Each row is a point on a landscape with many peaks, with its height.
From any point a climber steps to the highest of the 2 points nearest to it. It stops when none of these is higher. Distance is the straight distance between rows; heights are no part of it.
q_782: [  5.7 -13.4  -3.5 -24.2 -14.0 -20.2   5.3 -17.5  30.4  12.6  -5.3  -0.2
 -17.5  -2.5  -5.0  -1.7  16.3  10.8   2.9  13.3 -27.8  16.9  35.9  10.5
  16.4  -9.9  16.6  28.3]  (h 373)
q_893: [  8.7  44.5  13.1  26.6 -11.8  24.8  24.2  -2.4  -7.6 -14.7  29.5  22.9
   6.2 -48.6  30.4 -12.6 -34.3  -1.0   6.9  -4.9  -4.2 -31.8  -6.3  -1.2
 -17.7  14.3 -30.8 -18.4]  (h 224)
q_285: [ -3.8   7.3 -20.3 -16.0 -18.4 -29.5  -3.3 -20.9  17.5  -6.6  19.0  -0.3
 -16.8 -14.8  22.6   5.8  -0.5  34.5  23.6  22.7  -4.2 -16.6  22.5   9.7
 -10.1  13.3  49.8 -18.2]  (h 234)
q_92: [ 14.6 -20.2 -10.3  -0.9  -5.2 -13.6  -3.9  21.6   5.9  10.9 -21.1   7.1
   4.6  -0.1 -14.1   8.8   1.6  -4.5 -14.3  -5.5   7.2  30.1  -2.0  15.7
  11.2  13.9 -31.0   5.6]  (h 506)
q_144: [ 24.3  26.8   6.9  12.2   5.2  -7.3  21.3   8.2 -29.9  -4.0  11.8   4.9
   5.1  11.7  11.5   2.0  -7.4  -4.6 -33.9  -8.8  15.3  -0.5  -6.3 -11.0
  -2.3   3.7  -8.1  -7.8]  (h 105)
q_869: [ 15.1  -3.4 -10.9  10.4 -16.9 -18.0   5.9   1.6  19.1  -4.1  10.6  16.7
  -3.8 -33.5  16.7  -0.2 -16.9   6.6  -1.9  -3.3   5.2   2.9  13.2  -3.1
   6.1   5.7  10.6  -6.5]  (h 309)
q_248: [-12.7  16.1  23.4  23.0  13.0  24.0 -21.6   3.0  15.1  -4.8  11.3 -24.5
  -0.5  27.2 -19.1  22.3 -12.9 -12.7 -11.1 -31.3  11.5  11.9 -51.8 -18.2
  11.5   9.6 -30.2  -2.3]  (h 217)
q_131: [ 12.0 -10.5   1.7  18.7  16.2  -4.9  14.5  29.0  -7.1   0.5 -16.9  35.8
  10.7   8.3  -9.9  -5.3   6.4 -12.6 -21.8   0.5  29.9  24.6 -19.3  15.8
  10.6  15.1 -42.4   7.9]  (h 552)
q_926: [-17.0   8.7   7.6  16.0 -15.4 -20.5  -3.9 -25.6  48.9  -6.7   1.5   5.5
  -9.9   3.4  12.9  12.0  -3.4  18.3  16.2  -7.6 -17.9 -16.7  20.4   0.8
  19.0  30.8  35.8 -15.6]  (h 378)
q_222: [ 12.7   4.3  16.9 -17.7   3.5  -1.6 -16.1  -6.1 -17.3  15.1   5.5 -30.4
  -1.2  27.3   6.3  20.7  15.1  12.5  -4.7   9.9   1.7  24.8 -17.8  -0.5
   0.3   2.3  -2.8   6.5]  (h 314)
q_511: [ 15.7  29.7   3.0  27.4  23.6   2.1  36.1  30.6 -11.4   4.9   1.9  35.1
   9.3  22.9  -7.7   5.2  -5.2 -11.1 -25.5  -1.2  38.8   1.9 -14.9   2.6
   1.7  25.4 -38.6   0.6]  (h 594)
q_274: [  6.5 -25.1  -9.8 -19.8 -13.2  15.4 -15.8   0.3  17.9  25.7 -22.6 -15.6
 -11.0 -29.0 -13.3 -14.6   4.8 -22.1   7.2 -14.7 -26.5  -0.7  31.0  -8.3
 -10.1 -42.0   3.7  26.2]  (h 42)
q_386: [ -7.7  34.0  20.0   8.7 -17.0  31.0  -4.0 -29.2  -9.2 -14.1  19.1 -15.7
   5.8 -28.1  20.0  -4.5 -13.4  -6.6 -12.5   3.3 -42.8   2.1  -0.9  -3.7
   1.1  -3.9 -29.7 -20.6]  (h 143)
q_142: [-10.9   1.3 -16.9 -22.8   1.0 -19.3   0.8  -3.1   2.1   3.1  -0.5 -11.5
  -1.6  28.8  14.1   8.8  10.8  30.4   1.4  13.3 -11.4   5.6  25.7  11.6
   9.0  14.1  18.9  -6.8]  (h 177)
q_963: [ -1.3  41.8  -9.6  24.1  22.7 -15.2  32.1  13.4  13.4 -10.6   8.3  -1.2
   9.9  25.4  -3.8  13.2  -9.6  -8.9 -21.1 -43.5  32.6 -26.0  -3.3 -22.6
   2.8  25.4 -29.2 -15.3]  (h 64)
q_640: [  5.9 -40.2  -8.9  -2.8   8.9  18.7 -14.0  18.3 -28.3  19.5 -24.4  -1.3
   3.7   2.0 -22.2 -16.7  14.4 -27.5 -17.3   2.2  13.1  24.5 -17.4   1.2
 -14.3 -29.5 -25.2   8.4]  (h 90)
q_802: [ 21.3  -2.7  22.1   3.4  21.6 -30.3  17.3   9.8 -11.3 -14.5  15.5   2.8
  12.8  29.6 -25.9  -5.5  17.6   5.5 -46.7 -15.7  -9.1   9.6 -14.4 -10.3
  34.5 -23.3  22.3  21.2]  (h 106)
q_249: [ -8.0 -24.1  11.4 -13.9  -7.4 -24.3  -5.5  15.9   7.8  19.8 -18.9  -6.6
   2.8  27.2 -18.2  10.7  17.0  -7.2  28.8  -4.6   2.0   8.6   1.9 -24.2
   6.9  -3.7  30.4  19.2]  (h 134)
q_272: [ 11.6 -11.3 -16.8 -25.1  -7.4 -32.4   9.5  12.1 -14.4  21.9  -7.0  -4.0
   1.4  18.3  -1.2   5.8  24.7  22.0  -8.4   7.0   8.2  23.3   9.0  12.9
   4.0  10.8   5.9   5.4]  (h 157)
q_895: [  7.9  -1.5   2.3  -1.5  -9.1 -33.7   1.9   5.7  15.7   2.2 -13.3 -29.0
   9.3  15.5 -20.4  23.3   9.8   3.8 -23.5 -37.6 -10.6  24.4  -6.4 -18.9
  18.8  16.4 -13.0   5.4]  (h 41)
q_851: [ -3.0  19.1  23.2   9.3  -9.2   5.3   2.6 -30.2   0.1 -10.5  21.8   7.4
  -6.2 -15.3  27.9   9.2 -22.4   4.6  23.7  18.5 -14.1 -25.3   8.3   6.7
  -1.0   7.7  29.3 -23.1]  (h 46)
q_455: [ -5.5  -5.3 -13.5  20.5  -5.7  16.3 -21.1   5.3  13.2  -6.3  -4.1  17.6
   2.9 -25.3  10.0   3.6 -27.0   3.0  28.3   7.5  32.9   5.1 -21.8  15.6
 -14.0  23.9  -7.3 -20.2]  (h 345)
q_507: [ 11.5   4.2   1.4  -1.3 -33.3 -17.0  -4.8 -18.5  26.8  -7.2  26.9  12.9
 -18.7 -48.0  15.0  -9.0 -20.4   9.8  17.6   9.9 -20.1  -0.1  19.8   1.7
  -2.6  -3.3  40.8  -2.2]  (h 356)
q_578: [  1.8 -37.8 -21.5  -3.4  -0.4   6.8 -17.3  21.6  -8.8   9.0 -33.5  16.1
   7.1 -17.8 -14.4 -10.4  -4.7 -24.5   6.8  -0.6  25.9  12.5  -3.1  -1.6
 -16.7 -18.9 -15.4   2.1]  (h 75)
q_559: [  3.9 -10.1   1.0  -4.3 -24.0 -10.8 -11.0 -28.8  13.3  -6.7   2.1   3.7
 -16.4 -24.0   7.9  -8.1  -1.4  -7.0  12.3  15.7 -23.1   5.9  27.6 -18.3
   4.1 -21.3  34.9   4.6]  (h 310)
q_504: [  7.0   2.4  -6.6  -2.3  -2.0  -1.7   3.7  -6.2 -12.8  -5.5   3.9  -4.2
   2.3  -5.7   0.4  -4.1   3.5   0.6 -26.0   9.2 -14.5  18.3   9.3   0.4
   6.4 -22.3   4.4  -4.3]  (h 212)
q_298: [  5.7 -44.5 -23.8 -12.2  -2.2   2.8 -14.1  22.1  11.5  20.0 -37.8  -1.2
  -0.9 -13.6 -15.9 -10.2   4.3 -29.0   5.3 -13.5  -1.6  -4.6  21.7  -1.4
 -10.0 -26.9 -10.0  19.8]  (h 59)
q_646: [ -7.4  -0.9 -11.0  -7.2  -8.0 -29.7   1.4  -0.9  14.3  -5.6   8.2   9.1
  -8.0  -4.5  22.1  12.5  -7.3  26.9  24.0  -6.4  17.1 -24.8  10.8  13.6
  -4.9  37.1  39.9 -26.3]  (h 269)
q_601: [ 11.6  -3.0  27.4   4.6 -22.7  12.0 -20.5 -11.7   0.0  22.2  -1.2  13.1
  -3.0 -24.8  12.2  21.2  -8.3 -11.6  32.1  20.8  -5.7   2.6   1.1  18.9
 -13.0  24.5   5.3   2.2]  (h 10)
q_56: [ -1.3 -21.3  14.4 -26.5  23.8   9.8  -7.3   0.3  -6.2  13.2 -10.0 -14.0
  -1.2  38.0 -16.4  -7.3  28.2   3.8  -3.3  19.2 -23.7  10.8  10.8   8.8
  13.8 -33.7   5.7  38.3]  (h 289)
q_505: [ -3.9 -21.6  -2.7  12.5  31.5   9.3   7.2  12.0 -24.0 -16.9  -3.8   9.3
  18.2  20.8 -25.4  -7.9   8.3 -10.2 -33.7  -3.8  -5.8  13.7  -7.2 -17.8
  29.2 -34.8   8.6  16.4]  (h 213)
q_915: [-16.9 -16.0  13.0   7.3   8.7   7.5 -18.8  18.3  14.9  -5.4 -24.1  -6.8
  11.8  28.5 -37.1   7.0   2.4 -16.5   2.3 -36.8  -4.2  16.8 -14.4 -20.3
  19.0 -12.9 -14.3  18.8]  (h 176)
q_653: [ 13.8  17.0 -13.0  25.9   3.4   1.5  29.6   2.7 -23.6 -19.9  21.2  29.1
   6.5 -29.4   8.3 -14.5 -11.9   3.8 -38.8   9.4  -1.6  -5.8   7.5   9.5
   0.7 -13.3 -11.9  -7.3]  (h 174)
q_748: [ 10.9  45.2  22.1  13.6 -14.6 -12.4  47.6 -21.1 -10.9 -15.1  41.8  -2.7
  -8.7  -0.8  21.4  -9.6 -18.7 -14.9 -21.7 -19.5  -0.8 -46.1  19.3  -6.9
  -0.1 -12.1  12.4 -31.2]  (h 218)
q_827: [-23.2 -29.1   5.2 -26.4   1.4  37.1 -38.3  -7.1  -3.6  24.8 -14.2 -23.0
 -10.4  22.5  -9.1   5.7  15.0 -15.3  39.4  19.2   1.4   4.7 -14.3   0.0
 -18.7 -21.4   3.0  10.2]  (h 329)
q_129: [ -9.4   7.1   9.2 -14.4 -10.4  -4.2 -14.0 -38.4   4.4   1.9  14.9 -14.4
 -10.9   9.2  11.0   6.9   9.2  -3.1  16.5  24.7 -30.4   1.5  18.9 -21.7
  13.2 -11.3  40.1   3.9]  (h 274)
q_792: [ 12.6  -5.8  -1.4  15.1  13.5  23.7   7.7   8.2 -67.0  -2.0   9.1  13.2
  16.9 -24.0  -8.0 -25.3   8.1  -5.0 -41.4  27.5  -9.2  13.0 -22.7  14.5
  -7.8 -18.5 -37.6   1.6]  (h 120)
q_953: [ -9.5   0.0  15.4 -11.6  -3.6   7.5 -33.5 -24.8  -8.2  29.3  -3.5 -41.6
  -0.8  34.7  -2.0  35.0  22.5  11.8  25.8  17.6   4.9   2.5 -24.5  -0.4
  -2.2  16.9   8.2   8.3]  (h 287)
q_720: [ -0.6 -10.0 -21.7   3.1  -0.5   9.3 -15.3  15.1  -2.6 -28.8   7.1  17.3
   1.9 -57.1  14.7 -18.5 -29.8  16.8  32.6  13.9  22.2   8.9 -28.1  22.1
 -37.3  11.1  -3.0 -12.0]  (h 391)
q_627: [  3.3  39.8  18.6  27.1  15.3  19.2   2.4   8.3   0.8  -3.9  22.1  -9.8
   5.4  29.3  -4.1  21.6  -7.2 -13.2  -8.3 -22.5  29.4 -10.2 -32.4 -15.4
  -5.9  24.5 -27.0 -12.4]  (h 198)
q_921: [-17.2  -9.9   6.3 -19.9  -5.4  16.3 -25.7 -22.6 -12.8   9.2  -6.1 -22.9
 -15.8  19.6  -0.6   5.1   9.1  -4.3  24.8  32.0 -16.4   3.5   1.5 -13.5
   0.4 -22.0  16.9  16.4]  (h 300)
q_619: [  6.6  21.5   5.5  -7.4 -21.9 -15.3   4.4 -33.2  28.0 -18.6  36.8   4.4
 -15.6 -51.0  35.6 -13.1  -9.4  26.6  31.9  23.5 -28.1 -21.2  11.8  23.7
 -20.1   3.4  43.1 -14.3]  (h 419)
q_981: [  9.7  13.1 -11.9  13.1  -5.1  10.7  10.4   3.8 -11.7 -17.5   8.3  20.0
   5.4 -52.8  14.7 -12.3 -23.5  -0.8 -16.3  11.7  -1.5   6.2  -9.1   6.9
 -14.4  -0.6 -43.4  -9.1]  (h 154)
q_236: [ -1.2  28.0  15.5  20.4  -1.2  17.5   2.6  -3.3  -6.0 -11.8  17.5  20.7
   5.5 -13.4  27.4   7.7 -24.0   6.7  24.0  12.0  13.9 -27.5  -5.6  10.7
 -11.8  20.2   4.0 -24.9]  (h 63)
q_120: [ 19.8  30.3  11.6  20.0  21.9   3.6  43.0  26.9 -35.9   2.8   9.5  32.7
   7.3  17.5  14.9 -15.4 -10.0  -3.6 -33.1   8.4  42.4 -22.5  -8.6  16.7
  -7.4  15.5 -26.4 -12.8]  (h 639)
q_816: [ -7.5 -29.1 -13.1 -27.1  -1.6  30.9 -13.6  11.2 -10.0   2.7 -11.8  20.0
  -4.1 -35.9   9.1 -27.3  -1.7  13.0  26.1  40.7  -6.3   8.0  -1.4  26.3
 -24.4 -26.5 -10.9  13.3]  (h 395)
q_682: [-18.2  22.5  16.3   9.0 -13.0 -32.2  12.8 -21.0  32.4 -14.6   9.8 -17.2
 -13.3  25.3  23.8  11.7   0.8  21.0  -1.8 -24.8 -17.1 -34.5  28.4   4.6
  19.5  25.2  36.4 -27.2]  (h 417)
q_185: [ 24.6   0.2   5.5   5.0  17.7 -27.2  23.7  21.7 -29.4   7.3   0.0   9.1
   8.6  25.2 -10.1  -2.8  12.6   3.3 -34.6  -1.1  16.6  11.8  -8.9  -3.9
  20.2   2.8   7.8  11.7]  (h 121)
q_799: [-12.2 -13.3 -29.6 -25.3  -3.4 -22.2   2.5  -0.7  12.4 -11.3   0.6  16.0
 -11.2  -4.5  13.3  -6.8  -0.9  31.0  18.0  23.3  -1.8   2.0  27.9   7.7
   2.7  -8.1  30.9   0.5]  (h 202)
q_959: [-21.7 -25.1 -17.5 -30.8 -13.5  25.6 -24.1  -7.9  11.5  26.9 -26.5 -35.4
 -15.1  -4.1 -21.0  -7.2  13.1 -25.0  26.7  -6.4 -12.7 -13.2  15.7 -23.7
 -17.1 -27.3   5.9  17.3]  (h 23)
q_26: [ -4.6  42.9 -13.1  24.9  14.6   8.5  26.1  -5.5   8.3 -21.0  15.1  -7.2
   0.3   8.8   2.9   0.4 -22.7   2.1 -35.5 -24.3  11.9 -27.4  12.4 -12.1
   4.5  10.7 -41.9 -28.2]  (h 76)
q_124: [ -7.9 -21.4 -30.1 -47.6 -16.8   9.9   1.8  -5.4  23.7  24.3 -13.8  -6.9
 -21.1  -9.0 -18.7 -19.4  24.5  -8.8  35.3  18.5 -10.6 -19.4  38.6 -15.8
 -11.1 -26.1  27.1  44.4]  (h 293)
q_62: [ -1.1   7.2  -0.4 -11.6  -6.4   9.6  -1.9 -13.5 -29.5  -1.8  10.1  -0.7
   3.2 -20.3  25.4  -7.3  -5.4   8.4   7.5  22.9 -14.8   3.4   7.5  -0.2
  -9.2  -4.2   1.3 -10.2]  (h 187)
q_378: [-15.5 -30.8   8.1 -14.3  -7.2  -7.1 -19.3  13.6  26.3  17.6 -33.3 -13.8
   3.1  16.9 -33.5   6.0  16.2 -20.5  17.8 -35.7  -9.9   0.6   3.0 -18.9
   9.4  -7.3  12.7  20.5]  (h 155)
q_102: [ -0.2 -42.9 -23.7 -34.4  19.4  12.0  -2.2  25.2 -13.2  32.8 -38.7   0.6
  -0.6  26.3 -28.4 -26.0  43.5 -15.5  10.9   9.7   4.0  -9.3  14.5  11.9
 -10.8 -32.1   6.5  35.8]  (h 353)
q_115: [ -8.0   9.6   1.2  -7.5 -16.6  28.3 -19.0 -14.7  -7.0 -10.7   8.4  -3.4
  -4.1 -42.4  14.3  -3.3 -16.8  -0.2  11.7  13.1 -21.9  10.8   6.2  10.5
 -12.5   2.2 -28.0 -11.9]  (h 164)
q_840: [ -3.7  49.9   6.8  36.3   7.2  26.0   9.3 -15.2   2.5  -3.3  24.6 -17.1
  -7.6  -1.3   3.0  13.9 -23.1 -18.0   1.1 -22.6  12.6 -30.3 -19.1 -22.7
 -12.3  19.5 -27.5 -28.5]  (h 180)
q_126: [  8.1  14.6  26.3  -8.9 -10.0 -16.6   1.9 -25.3  -4.2   8.3  14.3 -26.3
   1.1  23.5   8.3  26.5  15.9  10.4  -2.2  -4.6 -10.7   4.6   6.7   0.0
  14.4  10.6  22.4   5.0]  (h 343)
q_351: [-17.7  -3.9 -12.3  17.9   9.5   9.1  -6.8  10.9  24.5 -17.4 -14.3  17.1
   1.0   1.0 -14.9   9.3 -16.7 -10.2  -7.9 -16.5   5.5  13.7   2.2  -9.4
  14.9   0.2 -33.6  -0.1]  (h 256)
q_623: [-25.1 -22.4 -20.9  21.6  -0.8  16.7 -34.7   1.8  32.1  -6.2 -27.2   1.3
  -8.1 -17.9  -3.0  15.3 -10.4  -0.9  30.7  -6.9  16.7   0.3 -24.5  12.0
 -12.5  26.1 -17.1 -21.7]  (h 312)
q_979: [ -6.9 -19.2 -24.0  -5.2  16.5  15.6  -8.0  23.8 -12.2 -25.2 -10.6  33.5
   1.1 -29.0  13.9 -26.8 -16.0   9.1  16.2  26.6  19.6  16.8 -14.2  25.6
 -22.3 -13.4  -7.6  -2.1]  (h 439)
q_842: [ 10.0  31.2   7.5   5.9 -11.8 -25.0  35.1  -3.5  -3.3  -5.5  24.7  15.9
 -13.0  -5.6  22.6  -2.1 -24.7  -1.2  -5.8  -6.6  20.4 -38.7  20.8  -0.7
  -3.1   1.8  27.1 -27.7]  (h 243)
q_906: [  7.4  10.1  16.5  -0.1   8.5 -29.1  11.8  12.0 -22.2   4.4   4.1  15.3
   0.3  32.2  10.9   5.4   5.4   7.4   4.6   5.4  24.7  -6.7  -1.5   0.0
   6.7  19.6  33.0 -11.4]  (h 98)
q_881: [ 12.1   8.2  18.0   7.9   0.1  -7.4   7.2   2.4 -26.8  -1.3  10.4  29.2
   2.3  -2.1  23.2   6.5 -13.2  -2.0  14.5  20.3  20.3  -4.9  -3.1  -3.6
  -4.6  13.8  16.6 -10.1]  (h 80)
q_23: [  3.4   5.8  20.4   2.8 -19.2   5.8 -18.2 -27.4   6.3   4.8  11.9   3.7
  -3.4 -30.4  20.9  20.0  -4.4  17.8  44.2  30.9  -6.8 -14.7  -3.0  16.0
 -12.5  26.1  31.4  -6.1]  (h 27)
q_586: [ -8.5 -34.3  -9.3   0.9  24.7  -4.5   2.1  25.0   2.1  -3.2 -29.0   4.4
  18.2  16.2 -41.1  -7.6  17.4 -13.1 -21.1 -24.3  -6.1  12.3  -3.5 -12.0
  20.9 -27.0  -8.2  21.2]  (h 194)
q_151: [  7.3  39.8   4.2  22.1   3.6  11.1  29.6 -21.0 -16.2 -27.7  30.6  12.8
   0.5 -14.8  15.4 -20.4 -17.2   0.5 -33.4  -3.5 -17.6 -23.8  23.4  -5.3
   8.8 -16.0   6.4 -18.6]  (h 195)
q_322: [-17.4 -23.6 -34.2 -37.5 -14.9 -23.7   4.7  -6.3  29.5  16.0 -12.4  -9.8
 -14.0   5.5 -16.9  -8.1  21.6  12.0  15.9   7.6 -18.3   0.9  35.7 -13.7
   6.2 -15.2  25.9  30.3]  (h 332)
q_544: [ -4.0  16.0  -1.8  17.9   6.1 -24.3   8.5  12.9  22.2 -11.1   2.4 -17.6
  13.2  20.4 -16.7  17.8   4.2  -2.6 -25.0 -45.9  11.9  -2.4 -11.8 -21.8
  12.4  30.2 -26.9 -10.5]  (h 53)
q_508: [ 10.2  34.9  10.6  27.1 -15.6  14.8  -0.9 -25.4   2.4 -12.4  23.3 -20.9
   1.9 -30.0   3.1   6.0  -8.5 -16.7 -21.1 -22.3 -20.5  -0.3  -1.4 -27.8
   6.4  -2.2 -13.4 -13.8]  (h 144)
q_807: [ 14.1  13.1   1.0 -10.9 -23.1  -3.2  -4.2 -12.4   5.9 -10.3  30.8   0.3
  -7.9 -64.4  33.0  -4.8 -14.0  40.0  43.9  34.6 -15.6 -14.4  -4.9  18.5
 -44.5  17.4  26.5  -3.3]  (h 354)
q_567: [  3.0  23.3  24.7  -4.7  -3.0 -30.2   6.9 -37.9  19.9 -10.6  22.3 -27.4
  -7.4  31.7  13.2   2.5  11.2   6.2  -9.4 -18.6 -28.6 -14.0  13.6  -6.3
  22.8   1.7  36.6  -6.5]  (h 377)
q_231: [ -0.8  33.8  -3.9  37.9  -3.6  21.0  -1.7  -9.6  10.8  -9.8  17.3  -4.5
  -0.4 -27.9  -1.1  12.4 -27.8 -24.3  -9.0 -12.2   1.5   1.7  -9.8 -26.3
   2.0   5.2 -44.5 -14.2]  (h 162)
q_203: [-35.8  -4.7 -12.3  20.2  -1.7  11.6 -23.5  -5.8  38.4 -15.0 -15.2  -8.3
  -1.4   3.8  -4.2   8.8 -17.4   1.8   9.3 -21.0   1.1   1.7  -5.7 -10.4
  13.6  24.0 -10.1 -21.3]  (h 281)
q_786: [ -6.1  -6.3  13.2  -0.4   0.7 -26.1   6.8  19.2  -1.5   0.5 -17.1  10.8
  14.4  28.7  -5.7  16.8   5.0  -5.5  11.7 -15.2   9.3  11.9  -4.7 -12.4
  15.8  20.6  19.7   3.6]  (h 116)
q_136: [ 14.4 -26.2  -7.4 -12.6  12.5 -25.4  17.0  17.2 -30.2  15.8 -11.4  -2.1
  12.7  18.2 -21.4  -8.7  35.3  10.5 -34.5  10.9  -0.1  24.8   3.5  10.0
  17.3 -14.5  -1.8  25.2]  (h 138)
q_707: [  2.9  49.8  22.5  20.1   7.2  14.3  49.3  -3.9  -9.2 -20.3  33.3  16.7
   0.8 -21.8  27.4 -17.8 -27.0  -0.8  -0.2  -7.5  14.8 -59.2  14.4   4.3
 -19.2   2.6 -23.5 -21.5]  (h 201)
q_503: [  7.9  -3.3  24.6 -11.1  13.9 -22.3   0.5  15.2  15.7  -9.0  -2.2 -26.0
  19.5  23.9 -32.0   6.4  20.9  11.3 -30.0 -43.2 -13.8  24.7 -21.7 -15.2
  31.5  -8.3 -11.8  26.7]  (h 30)
q_749: [ 13.6 -33.1 -22.0  10.2  22.0  18.4   2.8   6.0 -55.4   8.8 -15.6  -1.3
  16.9 -17.5 -23.4 -18.0  12.0 -20.4 -40.6  17.8   8.1  22.2 -18.0   0.5
  -3.2 -34.9 -32.0  11.2]  (h 104)
q_588: [-15.8 -38.5  -0.2 -22.5  17.5  37.7 -34.7  18.3 -11.5  25.0 -22.3 -14.9
  -1.4  39.0 -23.6  -7.9  18.3 -29.4  14.5   0.2   4.2  -0.5 -21.6   2.6
 -19.2 -28.5  -8.9  13.7]  (h 357)
q_2: [ -4.3 -18.9   7.6 -25.0   1.2  34.4  -8.0  -9.1 -17.3   6.5  -6.5  15.9
  -5.7 -18.8   4.9 -18.9  13.4   0.8  12.5  44.5 -29.9   6.1  23.7  32.3
  -6.6 -36.1 -13.3  26.3]  (h 355)
q_57: [ 18.7  13.7  -6.6  16.2  -8.2 -30.5  26.1  11.6  12.4 -14.1  30.2  35.8
  -4.1 -41.0  18.6  -8.6 -37.4   4.0  -8.8 -10.3  23.7 -17.1  10.0  -0.3
  -8.8   9.5  19.1 -20.0]  (h 275)
q_96: [-21.9   0.8  10.5  11.5  -7.4   2.5 -27.8 -18.0   8.5  17.4  -6.0 -31.1
   5.5  28.9  -5.5  32.4   4.6   9.6  13.8 -19.0  -2.5  -1.3 -23.7 -13.1
   6.8  34.9  18.6  -4.0]  (h 262)
q_304: [ 24.5  38.7  -3.4  24.5  -4.8  -1.4  30.4   8.5  12.2 -18.3  31.6  34.0
  -1.1 -57.7  23.0 -14.6 -36.8  11.4  -9.5  -4.5  14.6 -23.8  -0.1  10.1
 -15.3  11.1  -8.0  -4.4]  (h 248)
q_846: [-24.2   0.3  24.8   3.9  16.5   5.4 -32.8  -1.7  20.8  -4.6  -4.6 -29.5
   6.0  45.5 -17.4  23.9   3.5   1.8   5.3 -25.4  -6.8   4.4 -32.5 -14.5
  25.2  16.7  -6.8   0.8]  (h 238)
q_398: [ -4.0  -1.2  -3.6  23.9  -6.7  -6.9 -10.6   0.7  30.9 -12.3   1.4  16.4
  -0.2 -15.7  14.7  17.4 -23.4  19.7  29.9  -6.3  21.1 -19.6  -9.1  25.0
  -3.4  38.5  23.3 -22.8]  (h 305)
q_127: [-14.8   4.1   2.1   8.3  15.4   0.9   4.6  12.2  -3.9 -17.4  -6.8   5.0
   7.9  24.9  -8.7   2.8  -2.1   1.2 -26.4  -5.0  -5.4  18.4   0.4  -1.0
  26.1  -5.1  -5.1   1.5]  (h 233)
q_775: [ -1.7  -2.4   4.3  -1.5 -26.6 -14.3  -8.6 -26.4  54.8   4.2  -2.2  -9.1
 -16.1 -13.6   7.2   4.8   1.0  11.1   3.2   3.1 -27.3   5.8  28.2  12.6
  14.7  16.0  17.2   0.8]  (h 425)
q_549: [  2.1  -2.1  -8.9   8.1  11.2  29.1   0.0   9.0 -21.7  -9.0  -0.1  17.1
   8.1 -19.0  -3.6  -9.8  -5.6 -13.0 -23.7  15.6  -5.0  21.0 -13.2  13.7
  -0.4 -15.6 -45.2  -7.6]  (h 137)
q_59: [-22.5 -26.2 -21.5 -32.8   2.7   3.4 -18.5   6.4  10.4  14.3 -38.2 -36.6
   2.2  36.4 -20.2  -1.0  28.3   3.3  10.6 -16.2  -9.2  16.4  -3.5  -4.4
  -7.4   0.2 -12.6   7.5]  (h 418)
q_380: [ -7.1 -41.7 -15.6 -38.4  13.1  10.8 -13.3  23.0  -4.7  29.7 -39.7 -20.1
  -0.6  42.3 -31.3 -10.0  40.2 -16.9  19.4 -15.0   1.2   7.2 -11.5   1.5
 -18.5 -19.6  -7.4  19.5]  (h 386)
q_803: [ 13.1 -29.2   4.7 -27.9  10.2 -20.9  -4.5  16.7 -28.0  24.8 -21.8  -7.0
  11.8  42.6 -15.7  -4.8  36.6  -3.7   7.4  10.7  17.9  29.5 -24.2  -5.8
  -4.4  -2.7  18.2  31.8]  (h 60)
q_849: [  6.8  31.3   8.8  12.1   3.6  -5.3  15.5 -12.3  -4.0 -11.1  19.3 -22.2
  -2.2  15.9  13.6   4.4 -12.7  -1.1 -28.5 -26.6   0.0 -16.8  10.6  -3.8
   6.4   4.7  -3.4 -16.7]  (h 89)
q_19: [  5.5 -29.7 -12.9 -28.2   3.8   3.9   7.1  11.5  -7.1  20.1 -20.9   8.4
  -4.4   6.6 -19.4 -10.8  28.3   1.3   4.0  27.6  -9.2   3.6  16.0   9.6
   1.3 -25.0  15.9  39.4]  (h 321)
q_613: [  9.3 -32.7  -5.4 -11.4  13.4   4.6 -11.4  18.9 -31.0  11.4 -23.7 -20.9
  14.2  42.6 -20.6 -11.1  27.5 -17.5 -10.2  -5.1  24.7  32.5 -37.0  -3.3
 -16.5 -11.2 -14.4  11.5]  (h 74)
q_615: [-12.4 -23.4 -12.6  -9.4  -9.2   7.0 -17.8   0.2  13.9  13.6 -18.2 -15.6
  -5.2   6.9 -11.1   8.5   7.3   2.4   4.5  -2.3 -10.7  17.3   3.7  13.1
   0.6   4.5 -24.4   0.7]  (h 460)
q_603: [ 12.9   9.0  -8.1   9.9  22.9   6.3  20.1  12.6 -41.7  -9.4  -3.5  36.8
   4.9   2.0  19.7 -15.4  -2.1  14.0 -20.9  23.8  32.2   0.3  -9.4  28.9
  -9.1  10.2 -11.7 -15.3]  (h 581)

For each start below, name the point where the climber stops.
q_851 -> q_127
q_508 -> q_682
q_613 -> q_619
q_601 -> q_127
q_151 -> q_619
q_274 -> q_619

Call two points neighbours if one is among the 2 nearest of the other. Go from one point of each pair to the other, from neighbour to neighbour, staying as high as possible. Name the lowest point that can't be avoided.
q_127 / q_682 -> q_386
q_682 / q_775 -> q_926
q_619 / q_120 -> q_129
q_120 / q_979 -> q_19
